Each row is a point on a tangle of strands that fork and nearly touch. The rows are in no order.
In the rows, 128 means zero.
Points whose rows are less than 111 apart are linked; no others are. Some points are linked to none.
k90: [138  94 110 111 109 126 122 125 158 133 142 147 158 119 142 142 178  87
 111 126 154 153 119 146 127 115]
k79: [130 120  94  81 175 139 136  42 172  92 142 142  83 129 114 127 128 138
  90 156 182 177 166 193 148 107]
k64: [140  68 125 155  79 109  90 195  72 156  99 101 145 159 119 148 142 139
 149  75 138 150 113 121 154 128]
k383: [113 168 120  57 171 115 145  83 139  49 143 143 121 106 126 130  86 103
 118 179 191 132 182 167 156 150]
k770: [119 111 139 159  94  87 120 176 113 139 103 134 111 162 141  92 133 148
 150  82 113  86 125  84 181  98]
k700: [111 120 161 137 101 106 111 191  96 127  75  99 117 152 167  84 158 163
 168  58 100  73 108  83 150 117]
k215: [141 138 127 107 183 177 152  85 158 136 122 127  90 123 142 124 125 168
 103 161 101 106 149 136  84 114]
k578: [145 140 139  94 143 144 152 118 147 130 119 144 140 124 101 169 111 136
 116 190 110 114 150 137 113 150]
k462: [150  93 121 143  85 127 107 153 106 154 128 116 162 123  82 159 148  86
 117 127 129 162  89 146  97 132]
k311: [112 163 134 150 138 120 168 128 131 140 110 140 120 115 116 130 115 161
 156 155  88  80 140 111  98 127]
k438: [142  90 150  66 132 107  83 136  84 139  79  79 143 174 147 105 161 143
 146  58 152  85 123 109 149 120]
k414: [145 101 121 126 120  46 131 121 126 144 158 169 138 163 145 143 134 118
 144 109 156 111 132 136 192 116]
k453: [138 141 145 103 150 178 133  75 155 158 106 101  92 142  92 113 116 164
  90 148 101 133 120 155  91 129]
k82: [129  85 120 215  97  99 155 160 126 132 153 173 141 132 126 140 134 113
 130 131 128 160 128 117 158 135]
k628: [145 144 150 176 128 147 184  88 170 130 138 134  71 138  96 122 113 163
 114 151  64 153 152 131 110 135]
k908: [150  94 114 108  91  84  78 159 106 150 109 120 160 161 136 136 151 119
 140  65 146 125 114 128 178 111]
k849: [123 100 147 200  51 131 126 214 101 130 138 103 127 138  87 102 144 114
 119 101 122 149 115  94 166 108]
k271: [107  99 138 155  92 108 123 140 119 150 114 106 166 128 130 117 171 100
 133  75 107 131 105 104 128 115]
k190: [112 120 158 156  78 118 112 197  91 135  83  88 157 139 127 104 157 121
 162  67  92 112  86  99 128 144]
k718: [108 170 132  95 193 138 131  57 121  88 138 128 107 117 115 131  71 139
 137 173 168  73 137 117  89 132]
k508: [103 182 135 118 196 157 140  82 130 129 127 149 114 115 157 135  76 166
 155 162 125  68 110 116  78 123]
k881: [131 122 129 178 111 141 130 130 157 145 127  98 143 113 116  96 150  97
 107 100  98 156  78 106 100 120]
k683: [155 142  87  95 165 113 127  86 162 134 148 181 129 100 134 141 126 104
 122 156 152 162 125 155 138 118]
k287: [125 104 150  92  83  94  95 158  69 153  70  92 176 143  96 138 151 107
 133  91 130 103 109 125 117 133]
k879: [109 107 113 225  97 133 163 193  89 131 155 106 139 117  97 109 134 141
 105 134 106 169  98 124 102 142]
k680: [103  83 142 201  65 128 149 199  81 150 139  74 135 127 113 103 158 118
 116 110 101 152  81 125  61 145]
k145: [100 163 150  81 200 151 157  72 142  70 162 133  91  98 151 152  59 155
 139 173 156  98 152  94  85 175]
k644: [122  54 143 206  56 121  89 242  51 123 124  67 114 161 110  98 143 134
 138  65 116 147 102 107 129 140]
k260: [141 138 145 101 143  88 154  86 143  93 159 173 150 124 167 158 124  97
 144 157 151 179 184 165 176 178]
k58: [105  75 116 214  33 122  97 231  79 106 168  92 127 126  86  89 143 107
 132  95 116 169  96 116 121 116]
k603: [124  80 117 189  58  93  82 155 111 152 149 163 151 159 132 159 125  85
 138  95 149 174 103 150 147 117]
k734: [127 120 120  88 173 129 159  49 156 103 146 147 123 112 152 124 154 120
  92 172 199 150 174 167 138 126]
k448: [127 145 107  68 153  99 128 114 124  94 135 150 145 126 106 161 102 111
 131 171 176 109 161 140 148 137]
k85: [103 161 113  79 150 132 102 139 117 131 111 111 138 114 149 135  98 119
 140 142 160  45 100  97 100 101]
k915: [105 132 151 147 144 151 157 143 128 140  86 119 169 139 190 126 147 154
 136 132 112  55 122  84 108 105]
k213: [128 169 132  99 148 166 103 101 145 119  97  75 174 124 138  99 143 103
 132 117 133 111  85 116  91 111]
k371: [159  86 121 140 134 135 129  87 158 132 147 145 139 132 107 153 142 112
  92 139 142 190 122 167 108 114]
k687: [134 158 122 130 158 125 179  82 169 118 167 171  96 113 167 141 109 126
 126 168 124 116 173 106 136 143]
k476: [153 139 111 100 170 163 160  76 172 110 147 156  76 116 137 149 113 143
 115 170 114 149 170 142 132 129]
k766: [142 150  93 113 160 127 138 139 149 134 144 156 122 111 167 165 103 120
 127 181 148  93 124 106 175 112]
k884: [126 154 125  65 175 136 127  70 133  71 137 158 117 115  98 140  89 127
 132 149 141 164 187 176 113 157]
k321: [114 130  86  76 139  83  92 126 116 138 148 151 112 131 159 161  81 148
 150 131 182  66 156  93 158 124]
k975: [161 120 134 117 147 132 142  49 182 119 148 136  58 153 115 138 116 192
 114 108 108 197 173 173 151 128]
k193: [119 179 158 130 174 175 149 109 138 128 102 106 121 121 152 117  95 143
 141 153 128  49  80 120  61  92]
k154: [114 158 128 102 173 142 120  78 145 123 108 122 159 117 122 103 135 122
  96 139 151 105 118 123 106 101]
k26: [146  98 111 221 109 139 145 147 155 123 172 170 115 133 123 142 123 109
 111 165 121 208 122 136 154 144]
k902: [145 156 155  68 186 158 154  47 152  72 147 120  71 129 136 137  92 177
 124 141 119 140 199 129 105 175]
k639: [110 146 127  73 133 133 119 129 106 125 121 139 134 114 110 165 115 126
 135 170 143  73 143 124 121 120]
k342: [ 69 146 111  83 179 110 127  90 111  78 154 127 134 115 123 126  90 126
 113 168 203  79 160 102 102 107]
k423: [101  94 115 100 116  99 105 118  98 119 116 132 185 147  88 135 146 102
 109 134 180 141 138 163 139 128]
k460: [110  59 110 187  79 140 122 218  85 139 173  95 153 127 129 136 166  97
 124  88 122 164  86 151  70 151]
k657: [131 128 128 166 138  74 172 109 143 124 153 175 150 128 163 157 131 115
 133 156 142 165 158 123 183 154]
k259: [ 88 130 113 135 166  98 161 121 133 140 146 160 125 117 213 139 125 154
 149 154 141  63 166  96 170 112]
k643: [109 178 145 147 102 169 135 196 135 134  89 111 136 112 151  81 143 111
 145 112  91  69  90  92 129 100]
k794: [136 142 112 144  96 112 105 165  88 143 110 164 142 122 110 154 119 121
 161 140  97 166 155 151 154 145]
k731: [ 94 111 106  65 144 107  95 133 109  91 102 123 174 132 121 125 144  94
  97 131 204  99 151 135 149  95]
k890: [155 149 144 115 130 139 140  91 153  98 139 147 110 124  87 165 108 139
 161 125  92 185 151 164 120 183]
k607: [137 118 110 187  61 130  94 201 104 134 142 127 148 123 115 110 151  72
 125 110 116 182 117 126 159 107]
k994: [122 151 155 106 114  96  96 137  74 151  81 109 168 112  98 151 125 136
 151 123 123  88 111 134 112 123]
k593: [ 87 118  91  88 169  91 145 103 111 126 157 152 135 113 200 135 132 138
 122 152 183  81 189 106 147 115]
k474: [129 186 162 126 141 167 130 120 130 159  80  89 159 118 140  92 126 127
 117 131 110  83  73 128  76 106]
k970: [127 103 135 126 114 105 104 121  97 122 132 172 187 133  91 162 125 122
 144 140 162 192 149 171 148 151]
k807: [130  53 113 157  83  85  93 158 135 140 146 150 142 165 148 135 155 103
 134  64 145 143 115 138 181 107]
k688: [156 128 123 189 138 151 147 115 151 126 138 152 117 114 109 114 141 148
 109 155 106 210 141 141 143 151]
k919: [151 123 106  98 108  92  93 146 102 130 117 175 160 127 122 177 127 130
 139 138 150 144 167 156 188 145]
k972: [147 114 113  76 164 156 115  71 164 116 114 117 112 132 102 111 140 141
  72 132 156 171 131 177 110  86]
k50: [116 158  96  87 173 127 115 131 124 114 158 161  99 101 168 159  83 137
 143 176 177  80 153  94 143 140]
k173: [138 146 128  71 117 168 120 139 148 157 123  93 126  93 117 109 159  88
 124  96  97 104  93 147  80 132]
k194: [114 151 139  62 184 155 145  63 141  90 135 122  81 121  86 116  80 172
 128 153 129 120 188 162  87 135]
k631: [150  81 133 107  64 110  56 184  55 145  90  69 172 164 113 149 164 118
 139  80 134 144  99 135 132 160]
k900: [105 150 150 124  72 141 112 178 115 133  94  80 129 103 141  91 177  87
 177  65  73 101  79 118 123 156]
k405: [169 169 134 148 156 191 129 106 142 157 106 111 123 133 108 115 127 181
  92 150 101 160 111 152 126 130]
k841: [144 142 102  93 135 165 120 106 176 159 134 132 103 114 130 108 141 120
 108 101  89 121 119 139  88 101]
k925: [112 173 148 182  88 157 157 176 123 125 107 103 126 107  96  66 150 116
 119 112  80 114  89 108 123 103]
k759: [161 125 127 148 156 169 132  94 141 150 132 124 116 147 117 122 127 175
 106 139 106 209 142 182 121 155]
k23: [160  82 140 125 124  68  94 132  96 164 124 142 124 189 131 126 129 148
 143  79 152 129 141 127 201 117]
k401: [122 137 138  57 185 145 171  47 150  32 167 132  74 131 132 141  91 124
 108 173 170 137 193 135 107 179]
k463: [124 125 111 151 131  80 160  97 147 148 152 162 150 132 154 142 151 112
 126 131 136 121 121 106 158 116]
k360: [121 143 157 114  87 162 132 155 151 148 124  58 136 109 114  97 177  86
 135  90  71 122  66 125  87 168]
k274: [120 162 115 109 187 140 161  63 151 116 175 153  58 112 165 150  71 152
 146 167 123 106 152  94 101 155]
k140: [159 134 137 113 172 115 158  58 171  96 162 167 116 132 159 137 113 122
 133 145 136 207 165 162 134 173]
k70: [117 103 121 212  81 123 127 196  75 122 165 149 121 130  78 139 115 125
 127 154 109 200 129 149 118 149]
k868: [105 146 136  37 119 152 107 135 116 134  99  94 143 113 106 127 149  82
 120 111 132  65  98 138  88 112]
k196: [132 105 124 117 139 131 120 142 127 140 103 114 185 129 145 144 167 109
 115 149 155 120 108 109 144 117]
k571: [122 122 109 133 129  88 122 178 139 147 138 147  94 142 182 122 120 144
 146 111 130  55 134  80 186 101]
k416: [ 85 147 181 178  69 156 159 216 119 115  98  73 113 123  95  57 173 114
 151 123  95  99  91  97 115 119]
k995: [155 139 152 179 122 155 141 122 138 165 130  95  68 145  66 100 119 154
 103 114  74 170  96 141  97 117]
k874: [110 131 163 107 107 122 116 148 151 121  88  73 157 127 168 111 158 110
 158  93 103  49  87  77 111 135]
k648: [153 120 137 125 142 147 150 102 136 134 119 127 153 121  93 151 137 129
  82 169 138 159 127 131  98 138]
k783: [138  73 109 191  56 118  69 192 114 120 160 118 161 127 140 132 132  67
 147  77 135 189  85 144 130 128]
k128: [163 123 142  86 164 141 142  44 169  79 151 131  95 146 138 124 119 169
 111 124 131 212 186 191 142 165]
k980: [140 177 131 131 125 118 113 113 127 138 107 171 121 111 108 143 111 137
 148 128  95 165 147 139 128 149]
k325: [126 178 122 119 135 163 107 166 132 140 108 107 116 104 146 122 107 119
 151 122 103  48  85 100 114 112]
k914: [150 131 141 171 126 171 150 112 170 152 127 111  57 157  85  88 114 196
 117 129  77 177 140 147 138 118]
k804: [125 123 133 160 134 160 149 140 128 162  97 126 170 126 150 136 148 148
 101 162 128 109 125  97 124 113]
k550: [144 167 166 138 159 132 168  74 158 102 126 135 101 127 114 133  98 166
 142 139  77 142 156 132 100 174]
k821: [120 126 103  79 118  82  97 151 118 137 128 127 114 144 158 133 104 129
 142  82 157  71 135  88 179 103]
k675: [134  90 116 222  70  95 108 173 105 127 171 175 139 150 105 168 101 124
 150 126 119 188 120 159 162 141]
k306: [147 128 125 188  90 164 137 153 127 151 149 106 101 120  83 100 139 113
 102  92  78 182  80 145 100 130]
k752: [152 116 105 132 126 134 128  90 192 150 161 150 105 112 142 113 135  85
 109  99  91 154 116 139 121  96]
k732: [127 130 145  93 145 111  80 161  75 149  61  97 144 154 158 119 130 175
 152  92 142  70 123  98 160 106]
k265: [107 142 103 143 139 117 140 145 134 145 144 159 118 110 184 130 114 145
 149 128 121  55 121  72 127 103]
k286: [133 137 135 126 127 109 109 151  93 160  82 121 147 140 124 132 105 150
 160 135 141  65 124 101 157 114]
k788: [122 147 142 193 121 130 167 142 154 140 115 137 126 115 117  94 137 135
 115 116  92 129 106 105 123  96]
k343: [109 122  87  87 176 136 150  85 144 130 150 163 132  99 175 133 149 116
  98 182 173 107 160 120 129 112]

A fork is a point with three links. Follow the links from the first point to the second and name the forks in between, in order.
k416, k50 -> k925 k881 k190 k571
k994, k145 -> k908 k603 k675
k371, k995 -> k639 k925 k881
k85, k628 -> k925 k881
k914, k766 -> k881 k190 k571
k908, k215 -> k603 k675
k687, k631 -> k675 k603 k908

Follow the links from the first point to the second, and from the first to the third. Name the last point that the two ways share.
k550, k884, k841 -> k881
k970, k173, k401 -> k881
k213, k128, k287 -> k908
k657, k438, k342 -> k908
k196, k752, k401 -> k639
k972, k306, k360 -> k190
k607, k260, k687 -> k603
k508, k460, k438 -> k675

A fork is a point with three links, a tip a point with one. Leave the first point through the second and follow the links. Name the first fork or tip that comes.
k995, k914 -> k731
k919, k794 -> k881
k26, k688 -> k718
k718, k145 -> k675
